Points on a hilly landscape, in no order, each with its height.
A ball rolls from a point to the lowest of its 2 nearest points, and stops where none of them is lower. Distance is the straight distance between rows; heights are no part of it.
Sozen: [  6  -6   4  25  11   9  -4  -4 -31   1  -7 -14   5  29 -25 -27   3 -18
  12   5]  (h 466)
Zumeg: [ 18  -9  -4 -10 -31  13  -4  14 -23  19  26   0 -21   9 -23  12   3 -17
  -5  29]  (h 546)
mero: [ -8  -9 -23  -4  30  -1  16 -11  14  21   9 -16  -4 -20  -1  -2   2  -6
 -48 -12]  (h 239)
kul: [-20  21   4   1 -32 -16  -1   7 -17  -7 -24 -15  10 -14  35   3 -13 -13
   6   2]  (h 634)
gapof: [ 13   9 -13  -9 -15   8   7  26   2   0  30  -2  -9   1 -11  15  -5  -2
  11  31]  (h 513)
kez: [ -5  -3  17   1   2  20   3  22   6   6 -12 -13 -16   8 -11  11  37 -17
  29   0]  (h 525)
Rokug: [  9 -11  19  19  14  27   0  15  -6  -6 -15  -6 -16  22 -26  -7   9  -8
  26  -8]  (h 495)
lim: [-18 -10  -1   9   7 -19 -18   0  -1   4  -9 -24  16   5 -15   4  19 -11
  26 -35]  (h 389)
firu: [-17   4  -5   3  16 -45 -17 -14  30  -7   5   3  21 -25  28   8 -16  12
 -16 -23]  (h 433)
Bazuv: [-14   8  -9   7  17 -20  15 -25  20 -21   2  15 -10  24 -25  -7  15 -27
  30   6]  (h 638)
sefo: [  6  -7  12   9  -5  -3 -10  -1 -47  -3   9   0   6  32  -9 -30 -22   1
   3  31]  (h 432)
vep: [ -6 -16  14   1  31   4  -8  27  14  14   6 -11 -14 -12 -10  -4  -6  10
 -34 -15]  (h 244)
bupo: [  9 -10   5   7  34  -2   8 -27  13 -26   3  -2 -11   2 -18  10 -20  16
  23 -20]  (h 605)
lobol: [ -2   9 -18  -4  -6 -20 -16 -15 -25   3  21 -13  51  12   9 -14   6  -1
   7  23]  (h 510)
favi: [ 21   5  14   2 -15  19  -4  13  -8 -13  -2 -15  -6 -16  21  19 -49  31
   0 -11]  (h 599)
Lin: [-21   3  10 -13 -30 -28  -1  -1   3  -3  12  13 -17   9  24  27  -2   6
  28   6]  (h 685)
Vobe: [  5 -16   2  -1 -30   7   3 -24 -28  22 -11  26 -20   8 -10   1  24 -18
 -12   8]  (h 200)
damem: [ -5   6   4   3  30   6  20 -24  16 -11  -4   3  -3  15  -1  -9   9  -3
  25  17]  (h 640)
bato: [  9 -16  30   0  24  26   3 -19   2 -17 -24  -7 -14  -4  -6  -3 -26  20
   9  -8]  (h 621)
pitek: [-11 -10   8  10  37   0   9   9  10   6  26   5 -19  31 -21 -13   7   6
   3  15]  (h 295)
leva: [ -9  -2 -14  13   7  -2  14  -5  17  -2 -12  17 -28  -1 -27   0  22 -31
  -8 -27]  (h 294)
gapiz: [-14   9  23 -26 -10  -5  -5  24  16  -3   1   6 -10 -14  13   4 -27  -6
   5  38]  (h 397)
Temun: [ 39  -7 -21   1  19  18  12 -25  -4 -14  22  19  15   6 -22 -15 -10  11
 -15  15]  (h 363)
vezal: [ -2 -10  24  18  12   4  -6  17  18 -12  -1  31 -18  15  -1 -15  -2  13
  -5 -10]  (h 348)
ros: [ -4  13 -21  -7  31 -13   0  30  45   6  36 -10   4 -20  16  16  -2  26
 -19  -8]  (h 503)
Vulu: [ 30 -19   4  12 -39  38   9  -1 -22  12 -13  15 -37  -4 -13   1   9  -9
 -19   4]  (h 287)
Memiv: [ -3   0 -20  -7  -8   9  12  -4 -10  26   6 -25  -3  -3   7  21  21 -10
   3   9]  (h 584)
vazog: [  7 -11   4   1  11  32  -2  13 -22  28 -19 -34  -7 -11   8 -13  -1   1
 -34 -16]  (h 422)
Virip: [-26  18  -5   1  -5 -46 -12 -15  17 -23  -8  16  13   9  11  -9  -2 -11
  35   4]  (h 329)
Lepil: [ 22 -13  10  -7  -3  20 -23 -21  -2 -11 -21  -8  44 -17 -25  10 -16  10
  16 -28]  (h 452)
Deg: [ -2   0   4  -4  -6  36  17  -7 -16  16 -28 -13 -10   2   6  13  29 -14
  24  10]  (h 554)
Reku: [-11 -22  14  -7 -30  -6 -18 -12 -31  19 -14   2   0   6 -19  -5  11 -21
   4  -1]  (h 92)
vatom: [-21  10   1   4  15 -16  21 -16   9  -1 -20   7 -35   7   1 -10  -3 -35
  -3  -3]  (h 242)
Rezif: [ -2 -14  -5  10  15 -25   0 -15  16  -4  16  31   5   3 -16 -20 -10   8
 -27 -13]  (h 472)
Kela: [ 23  14  -6 -24  16  45  15  22  13  11  -5  27 -13 -12   3  -1  45  24
  -1  10]  (h 405)
Rebin: [-14  12  13   8   2  10   6   6  12  -8 -27  12   7 -14  46  -2  11  17
   1 -16]  (h 664)
mogi: [ 12   6 -11   6 -39 -19  -9 -15 -40 -16   9  -7  15   3  13   3 -36  11
   3  -2]  (h 562)
vafeg: [  1 -25  17  12   0   5   3 -18   5   3  -7  38 -16  16  -5  -5  22   9
  -1 -13]  (h 392)
maf: [-11  16  11  -9 -39   1  11  -3 -16   1  -5  10 -10  15  23  17  13 -12
  30  30]  (h 666)
Puveg: [  4 -22   8 -27  -2  10   0  18  10  27  34  -3  -4  -4 -10  26  20  22
   5  13]  (h 512)
Movo: [ 19   7 -12  -3 -32  28  11  13 -15  21  -1   8 -12   3 -14  22  31 -27
   5  28]  (h 581)
kufi: [ 22  -9  12  33  -5  26  -5  25 -18  -7 -16 -16 -23   1  -6 -15 -19  10
 -12 -35]  (h 351)
duni: [ 20 -18  17   3 -22  -5 -17 -22 -15 -21  -2   5 -12   1 -34   5 -30   2
  23  -9]  (h 182)
tafe: [ -7  18  -5 -20 -18 -18  -2   6   7  -3  22   6  13 -15  15   7 -22  -4
 -19  31]  (h 357)
Zaziz: [ -7  15  -3   8  14   0  -1  17   7 -11 -23 -22  11  -6 -16  -5  -1 -35
  11 -10]  (h 169)
mapu: [-13 -13   4 -16  20   8  11   0  19  13  -8 -20 -15 -33   0  13 -11   0
 -24 -16]  (h 176)
Lepo: [-12 -21  18  -6  25   7   2 -37 -14  -3 -23 -13   8  -1   2 -10  -4   7
  10  -5]  (h 635)
zem: [  9  -1  -9   8 -14  -7  -3 -27 -29  -8   3   0  38   8  19  -1  -1  12
  -1  -8]  (h 538)
piv: [ -5  -8  -5   2  24 -19 -11   5  28   4  28   8  15 -13  11  -5 -13  26
 -28  -2]  (h 468)
Davit: [-30  15  -8  -8   9 -18   2   4  22  10   7 -17   6  12  -1   0  31 -16
  16  17]  (h 590)
nak: [ -7   6 -21   2 -16   0   0  -5 -17  37   1 -18  21  -1  23   2  46 -11
 -18   3]  (h 575)
tipog: [  8 -14   0   9  -1  -8   0 -26 -11  -1  17  45  -8  28 -21 -17   9   4
 -20   8]  (h 436)
buzor: [  2   0  -4  -8   8  23  18  11  14  15  -3  11  -9  -5   8  -1  30   2
 -17   3]  (h 355)
Fem: [ 18   3  -3 -20   4  30  -9  29  16  19  21  12  10   0   3  15  40  28
  15  13]  (h 459)
pofol: [  1   9  11  -9 -24  12   0  14 -12   4 -11  -4  -1 -14  42  10 -23  15
 -15   2]  (h 616)
gopo: [-29   3  20  -7 -10 -36  -6  12  27   1   4  23 -21  -5  26  17 -16   2
   2   1]  (h 701)
Ton: [  2   9 -19  -9  -2  24  15  -8   8   6 -24 -13  12 -34  20  27  20  15
  -9 -36]  (h 514)
Kova: [ -1  13  -9  -1  -1  -3 -10  23  -7   1  22  -9  29  13  -5  -8   1 -12
   5  35]  (h 475)
savof: [-27   4 -10  14  24 -13  13   2   6  15  -7  -3  -4  -2  21 -16   1  -6
 -42  -7]  (h 247)
Zil: [  4 -21  11  -3  15  13   7  -6  16   0  13  -2 -21   5  -7  19  12  20
  20 -19]  (h 585)
bimil: [ 34  -3   5  19  17  43  11   9  -4 -11  -3  11 -28   9   1  -7 -11  44
  -1 -16]  (h 280)
Misef: [  7   3  -6  11  14   0   3  22  27 -25  17   1 -12   3 -12  24   6   4
  16 -19]  (h 607)
duf: [ 22 -13 -14   6  10  21   9  -5 -17   6   4 -12   9  -7  -4  -6  -1  15
 -33 -20]  (h 458)
Lige: [-11  15 -20   1   2   4  11  -3  12  15  -5 -17  33 -13  32   2  29  11
 -15 -16]  (h 541)
lop: [ -8   7 -21 -10 -16 -61 -16 -32  -1 -18  14   7   7   0   3   3 -18   0
  18  -7]  (h 289)
gub: [  0  14 -17  10  10 -21   4  -1  22 -26  11   8   0   6 -15   6 -11 -21
  15  -4]  (h 624)
Bil: [ 26  -8  -3   1   7   7   6 -24 -32  -7  19   0  19  19  -7 -19 -16  14
  -2  30]  (h 399)
lup: [-35  21 -13   0   1 -36  -4   4  32   5   1  -3  15 -20  34   4  11  -6
 -13 -10]  (h 398)
Sal: [ 18  -6  18  25 -27  -1 -10  -3 -22 -30  -4   8   2  18 -13 -18 -33   9
  13  -8]  (h 238)
fasad: [-15  25 -22 -32 -30 -31   1 -13  -4  -3   3   4  28 -14  16  -3 -12 -19
  -5  42]  (h 317)
nipo: [ -6   5  -9   3  34   9  13  -2  25   6   7  -2   4  23 -11  -7  48   1
  26   5]  (h 619)
bug: [ 39   6 -12  14   5  30  20  -8  -4 -23  -6  26  -1  -5   5 -13 -10  24
 -13  -1]  (h 323)
beg: [-23  -8  26   2  16 -12  -1 -19   2 -11 -29   0   4  -7  31 -12 -17  14
   0 -12]  (h 649)
zugev: [-10   6  15  -8  15  -9 -14  29  24  -3  21  11  16   2  -3 -12  -8   2
   8  36]  (h 437)
Deme: [ 12   7  -8   6  20  21  -5  31   4   6 -14 -24  26 -10 -12 -16  13 -12
  -9 -10]  (h 234)
nesat: [-10  -2  -4 -21 -39 -15  -6 -21 -30  28  -5  29 -10  18 -12 -10  15 -27
  -4  46]  (h 300)
zoter: [ 20  -2 -18  -5 -16  25   9 -21 -22   6 -18  -9  20 -17   1  12  13  -4
 -17 -28]  (h 488)
Gapin: [-21  31  -8   7   1 -41  -3  -1  21 -19   8  11  18   0  36  -9 -14   1
   6  12]  (h 360)
rogi: [  1  -2  -4 -12 -39 -20 -16   7 -19  -2 -11   1 -11  -2 -33  -6 -14 -39
   4  -4]  (h 194)
fud: [ -6  10  -8 -12 -19 -23 -17  17   0 -13 -12 -18  18 -17 -21   1 -23 -38
   6  -1]  (h 228)
bev: [ 21 -10   7  13  28  28   7  18  -5   8  13  14 -32  23 -10 -12  10  27
 -12   5]  (h 218)
didi: [  1  -9  25  19  30   4 -22  43  24 -10  -8   8   0   0  -1 -18  -8  18
 -12 -25]  (h 306)
Rel: [-17  16 -16 -41 -37 -36   1 -18 -15  13   6  16  -2   4  -7  -5  -7 -27
  -1  49]  (h 267)
mumas: [-17  -9  -5  17  -3 -16  -7   4  -2  12 -13 -10  -3   4 -16   0  28 -26
 -12 -42]  (h 347)
tov: [-11  18 -12 -16  27   5  10  10  44   1   5 -17   5 -27  24  12   9  17
  -2   5]  (h 532)
tasos: [  6 -15  10  -8  -2 -37 -23 -23  -2 -20  12  10   6  -3 -16   7 -31   6
  13  -8]  (h 240)
Sol: [ -4  19   9 -14 -32  -2 -10   7 -24 -11 -16  -9  19   0  13   3 -10 -18
  33  23]  (h 648)
mufu: [-37  13   0   4  32 -18  21  -9   2   7 -10 -16 -30   7  25 -12 -19 -11
 -17  12]  (h 189)
Fube: [ 24  10  -8   3 -26  -8  -9   5  -9 -19  15 -16   3  -8   1  17 -54  10
  -4   0]  (h 582)
med: [ 15   3   3  -5  -9  23  -4  28  10  -4 -15  10  12 -23  -8  -3   3  -7
 -13  -2]  (h 297)
kefot: [ 33 -11   5  39 -23  13 -13   9 -23 -14  13   2   0  13  -8  -4 -22  30
  -5 -27]  (h 296)
bemos: [  6 -12   3   9  -9   0 -20 -14 -15 -12 -19 -25  20  -3 -27   7 -12 -13
  21 -37]  (h 424)
duzep: [-26  17  -4 -20   5 -13   0  22  28  14  17 -27   1 -11  23  20  14   2
  14  14]  (h 561)
kar: [ -4  -6  26  17   7  18   0   8 -18   4 -25 -15 -16  -3  10 -21 -25   4
 -28 -16]  (h 387)
Ruman: [ 16 -26  -2 -14  12  25  14 -24   1  21  22   3 -18   5 -17  26  32  18
   6  10]  (h 556)

Call two points neighbours if one is among the 2 nearest of the other. Go from one point of each pair to the other, from neighbour to neighbour, staying as low as possible. Name the highest point that can't be avoided.
Reku and Rel -> nesat
mufu and mapu -> savof
Zaziz and Reku -> fud

Where does a ball stop that starts at each point below?
Memiv -> bev
Lin -> Rel
Lige -> duni
Ruman -> Zaziz
firu -> duni
Rezif -> mapu
mogi -> Rel
